Each row is a point on a tangle of strands that fork, close into loops and nearly touch. The rows are in no order.
(in the rows, 128 means zero)
Two points are linked if the straight distance between their rows is under 133. Some points are linked to none.
k_761: [104  99 134 117 173 160  94 114  99 164 163 114 152 133 153 137 103 139
 132  90  55 128  89 126]
k_303: [ 92 120  86  78  98 109 102 136 132  91 189 113 151 121 123 153  79 118
  84 142 146 141 130 132]
k_441: [150 148 118 139 143 108 122 128 137 125  48 107 155 199 161 144 152 134
 161 105  95 102 214 144]
k_748: [105  81 107  98 130  92  51 122 105 129 115 156 163 102 150 122 115 133
 109 123 116  72  90 110]
k_135: [119  61 119  64 108 138 141 137 170 137 142  94 158  77 141 129 127 155
 160 136 113 162  88 103]
k_151: [110 147 110 101 165 151 101 105 139 114 121  68 132 110 189 134 120  80
 131 126 168  73 131 106]
k_261: [129 115 168 148  92 166  74 103  86 165  97 158 138 172 171 157 153 132
 181 103  82 111 141 135]
k_590: [109 120 116 104 152 101 105 176  86 148 107 176 141 143 147 133 146 122
  96 123 127  83 173 161]
k_945: [113 113 107 120 155 105 117 167  91 111  70 159 134 109 127 165 153 147
 109 140 190  98 145 149]
k_996: [156 173 110 127  85 101 141 137 189  98  75 105 153 128 185  98 140 134
 198 127 140 130 145 145]
k_813: [137 137 156 117 124 135 167 164 104 104 146 169 103 104 135 163  89 117
 100 152 151 127 181 136]
k_941: [164 150 158 162 131 147 134 124  89 151  73 175  57 121 150  77 131  97
 113  96 105 102 132 133]
k_479: [146 100 142 139 127 151 183 133 118  84 132 123 116 115 100 123 148  78
 117 118 191  66 131 118]
k_83: [ 80 151 134 147 185 128 112 122 137 135 150 131  94 160 142 170 138 109
 146 169 178 129 178 116]
k_728: [111 137 115 120  94  97 138 142 133  82  78  75 162 153 106 121 126 143
 108 133 185 143 118 121]
k_183: [160 104 102 128  75 134  92 142 156  94 114 118 130  82  85 179 100 178
 111 159 180 138 147 112]
k_35: [ 88 109 129 134 140 108 121 117 156 143 171 169  95  80 100  84 144 128
 112 143 137 119  81 141]
k_248: [118 125 159 160 135 102 163 134 157 168 155 130  93 128  92  48 148 157
 124 115 117 156  95 130]
k_717: [150  98 124 138 140 165 121 124 156 198 139  95 125 148  86 129 115 155
 115 106  73 181 107  90]
k_839: [171 124 109 170  95 140 153 117 131  80 168 173 122 125  97 169 182 142
 137 161 167  97 167 141]
k_174: [ 89 106 125  73 141 122  76 154 133 115 206  87 145 131  85 117  80  91
  93 104 111 127  93 123]
k_200: [206 139 108 152  97 116 169 127 122  82 103 132  72 163 138 132 148 101
 107 123 165 128 190  79]
k_852: [112  74 107  78 142  77 122 160  86  97 109 111 171 130 123 146 152 163
 181 140 149 134  98 131]
k_81: [139 100  99  92 161 100 137 143 100  71 109 129 130 102 125 178 128 161
 142 175 202 145 104 137]
k_831: [140 181 121 148 163 141 135 104  85 119 100 123 127 217 155 117 147  74
 139 132  65 161 143 181]
k_537: [179 162 122 153 102 138 174  82  99  79 150  98 100 187 111 107 145  68
 105 135 145 130 148 100]
k_660: [102 111 123 124 125 134  55 103 104 146 148 147 170  77 182 113  73 112
 112 112  65 100  83 110]
k_632: [119 111 152 108  99 138 174 167 153  65 173 119 121  68 119 152 115 170
 128 120 209 115 128 160]
k_126: [178 142 129 138 108 127 144 154  86 111 124 159  68 153 158 128 117 110
 108 157 142 132 225 126]
k_610: [116  82  95  74 115 161 153 149 197 106 170 102 115  55 175 145 127 176
 118 152 151 158 121 142]
k_545: [172  87 113 153  81 146 133 143 161  98 141 172 113  75  77 174 142 153
 104 158 143 103 155 116]
k_318: [ 69 118 129  91 127 133  97 129 127 125 169 152 165  99 193 147 144 132
 154 130 105 110 135 147]
k_180: [143 170 117 147 135 132 143 112 119 144  78 104 133 223 140 144 169 124
  99  94  92 135 156 156]
k_117: [134  59 105 130 169 129 133 134 117  93 132 137  98  83  90 165 102 126
 117 172 192 134 135  89]
k_224: [115 113 171 154 108 163 156 126 146 138 165 127  53 143  99  96 154 101
 170 137 163 161 162 122]
k_451: [ 76 157 147 140  98  91  88 135 152 149 140 157 195 155 145 140  98 169
 110 126 106 122 148 148]
k_474: [104 168 109 150 165 116 133 115 177  95 147 113 115 124 152 161 143 156
 144 167 198 127 141 148]
k_546: [133 114 164 111 139 104 174 159 174 127  84 118 145 150 174 135 133 175
 211 132  99 170 186 140]
k_692: [113 202 162 155 116 181 133 101 146 121 105 120  98 152 152  98 135  75
 154 154 130 135 153 148]
k_467: [124 147 122 175 181 141 111 102  74 160 159 119 132 158 115  84  99 143
 133  73 139 112  84 121]
k_556: [127 128 136 104  71 127 115 161 157  99 159 141 148  87 133 186  94 178
 151 144 186 160 141 137]
k_404: [151 102 109 108 122 135  68 152 127 129 194 107 123 114  40 128 118 101
 142  80 106 137  72 113]
k_571: [121 138 171 151 134 128 130 109 113 125 124 119  80 193 150  83 124  79
 173 147 133 146 146 126]
k_645: [167 108 121  68 137 114 154 157 113 140  56  87 151 121 161 104 163 119
 126 130  92 114  86 115]
k_770: [156 137 127 150 101 113 140 125 112 149  79 159 108  90 113  88 137 136
  93  93 123 121  85 116]
k_927: [111 136 134 110  73 119 149 126 156 133 187 115 139 138 139  82 106 124
 131 166 127 175 124 116]
k_529: [130 161 130 143 170 128 168  83 106 115 111 141  92 106 121 141 115  71
 156 168 128 157 127  82]
k_503: [116 108 125 101 113 181 123 108 152 110 209 131  97 105 119 152 134 100
 128 144 143 121 162 129]
k_946: [141 152  81 144 121 132 107 105 109 145 178 147 136 143  80 160 169 131
  78 139 101 132 131 134]
k_214: [149 129 171 116  92 132 161 118 193 123  65 101 146 141 160 103 132 152
 183 113  75 141 145 117]
k_958: [144 121 121 127  43  96  86 134 142 137 169 124 178 148 121 115 104 145
 142 123  99 165 115  92]
k_373: [107 122 114 127 139 100 128 118 170 145 219 135  93 131 109  95 124 102
  95 176 130 162 121 105]
k_144: [120 142 112 139 190 104 130 124  88 145  87 173 119 110 145 154 123 104
 135 176 112 135 106 111]
k_587: [126 156  95 203 146 105 106  91 107 138 182 139 129 166  78 142 125 111
  90 143 153 125 104 101]
k_890: [141 131 158 166 155 155 104  96  68 152 141 140  81 152 118  97 125  76
 123  99 132 129 116 122]
k_987: [131 133 171 109 131 184 174 146  78 152 144  99 115 187 118 122 140 106
 144 107  95 168 117 149]
k_973: [ 56  65 103  77 122  92 120 134 168 130 129 116 156 108 113 125 126 191
 113 160 111 164 104 136]
k_45: [134 155 115 114 123 100 171 133 168 140  46  79 145 133 111  95 125 123
  69 125 142 141 108 119]
k_489: [112  39  71 111 136 118 102 123 152  76 168 156  88  56  76 121 100 147
 122 178 185 119 111 116]
k_528: [ 98 124 156 101 112 190 128 116 122 131 186  96 126 172 117 147 122  72
 145 118 136 148 142 139]
k_386: [139 145  89 159  92 103 112 123 106 132 125 151 151  99  92  84 103 175
  92  62 143 131  67 145]
k_510: [128  98 112 119  70  76 110 139 124 133  88 100 182 143 101 114 123 168
 114 117 122 149  89 107]
k_459: [185 132 133 171  79 137 120 124  81  88 134 165  98 110 102 175  88  85
 124 108 111 124 138  77]
k_42: [151 146 149 174 139 150 123  76  73 139 124 115 162 177 152 124 101 167
 175  80  57 138 114 146]
k_995: [131 167 109 141 142 160 117 110 129 164 119 115 141 137 108 163 174 142
  69  93 126  92  97 132]
k_122: [121  95 105 132 134 148 140 113 146  59 217 147 117  96 119 180 163 113
 130 158 185  92 140 146]
k_278: [125 121 153 142 180 197 120 107  43 147 138 115 148 191 141 133 126 123
 159  88  73 146 106 162]
k_670: [177 168  98 152 160 137 178  97 107 141 101  97  80 158 114  99 142  72
 124 148 117 160 114  89]
k_249: [156 130  97 102 141 135 167 114 140 107 104  91 128 116  93  94 148  82
  62 134 169  95 120 112]
k_202: [111 128 141 114  80 108 122 159 131 100 166 161 142 123  69 121  74 123
  51 122 158 123 133 145]
k_796: [143 156 148 126  70 121 151 143 166 115 121 134 102  96 161 100 143 141
 186 139 176 124 144 119]
k_531: [110 142 117 140 145  89 106 137  71 125 139 122 184 152  94 100  98 156
 119  66 144 103  67 138]
k_422: [132 134 139 118 135 149  85  98 124 142  98 119 144 119 220 113  97 103
 170 151 126  81 163 100]
k_915: [118 128 147 131  80 164  89 141 153 139 167  93 134 129  49 171 123 111
 122  78 133 139 105  95]
k_938: [ 98 158 157 132  86  82 136 164 145 136  83 173 146 130 148 119 123 169
 114 130 116 143 151 152]
k_364: [104 133 118  91 143 105 164 122 172 141 112 139 159  94 164  83 155 149
 136 169  67 139 112 155]
k_394: [121 132 150 139 110 146 100 155  92 177 100 158 118 154 137 157 180 127
 135  79 110  98 165 160]
k_236: [119  45  99  88 140 133  87 138 152  99 175 133 111  54 138 142 124 181
 136 131 187 142 101 134]
k_178: [113 129 162 151  80 132  90 133 103 137  97 141 160 102 142 157 134 137
 207 106 109 104 110 111]
k_104: [136 141 132 114 162 153 131 143  90 102 139 101 116 123 142 151 138  72
 121 120 204  65 170 125]
k_967: [108 157 128 121 168  97 172 149 174 118  84 161 137 119 155  98 126 102
 194 159  87 146 134 171]
k_393: [143 116 133 150  96 128 118 146 139 132 136 119 124 116  66 118  98 130
  24  75 158  94 135 128]
k_211: [171 156 129 152 161 109 157  78 118 141 105  98 175 148 163 101 115 139
 159 122  31 119  90 131]
k_713: [159 138 129 146  69 123  93 127  92 127 106 160 105  97 155 184 113 118
 187 117 148 134 142  93]
k_873: [108 199 168 164 145 166 152 105 147 168 123 125  85 149 133 101  97 116
  88 129 115 152 116 146]
k_365: [137 109 154 126 133 153 171 163 144 178 143 133  98 125  65 112 108 148
  84 108 120 186 120 126]
k_58: [124 201 108 169 167 123 150 121 138 156  94 135 159 128 122 108 146 181
  88  92 114 102 100 177]
k_99: [112 192 137 155 131 117 149 153 123 160 107 187 115 133 113 129 141 168
  58 126  96 118 142 186]
k_880: [120  64 122 111 141 128  75 145 160 180 160  99 128 153  97 142 159 152
 154 118  90 156 130  95]
k_909: [133 152 123 132 168 130 174 105 161 167 100 122 174 136 145 109 160 178
 122 132  53 123  91 166]
k_906: [142 114 171 159 142 105  86  97 124 141  88 132 155 153 165 136 167 149
 173 118  62  88 188 134]
k_370: [112 129 145  76 156 148 150 166 165 126  96  88 134 115 172 155 109 146
 126 129 167 140 158 136]
k_333: [107 133 146 113 208 102 143 118 109 111  99 161 144 140 181 136 121 105
 188 157  77 119 136 145]
k_893: [166  88 131 105 118 124 122 101 121 158  97  93 163 126 163 101 162 137
 150 126  44 111  97 107]
k_196: [ 73 103 114 132 190 114 124 117 143 173 187 126 115 179 127 128 141 124
 125 171 121 143 149 130]
k_678: [112 151 125 139 140  95 141 118 159  80 156 148  99  89 130 103 130 115
 159 167 184 118 113 135]
k_723: [118 152 165 171 113 159 105 114 150 190 144 129 110 105 102  95  87 115
  52 101 135 122 125 117]
k_950: [162 168 132 136 138 136 162 148 150 126  13 137  93  79 134 143 137  90
 133 123 130 117 140 126]
k_139: [133  81 116  50 168 108 144 162  81 145  90 105 152 118 129 144 134 122
 148 135 109 141 126 126]

How many points has the smallest loop of links through each point below? Write none if it is on no loop.
k_958 -> none
k_941 -> 6
k_83 -> 6

A piece is two or more points that can be reached from each other along the links. Count, over all rows, the pieces, the separate loops (a circle has one, a figure eight two, a Y none), the forks (points with three links) and the tips (points with one).
pieces -> 3
loops -> 2
forks -> 11
tips -> 13
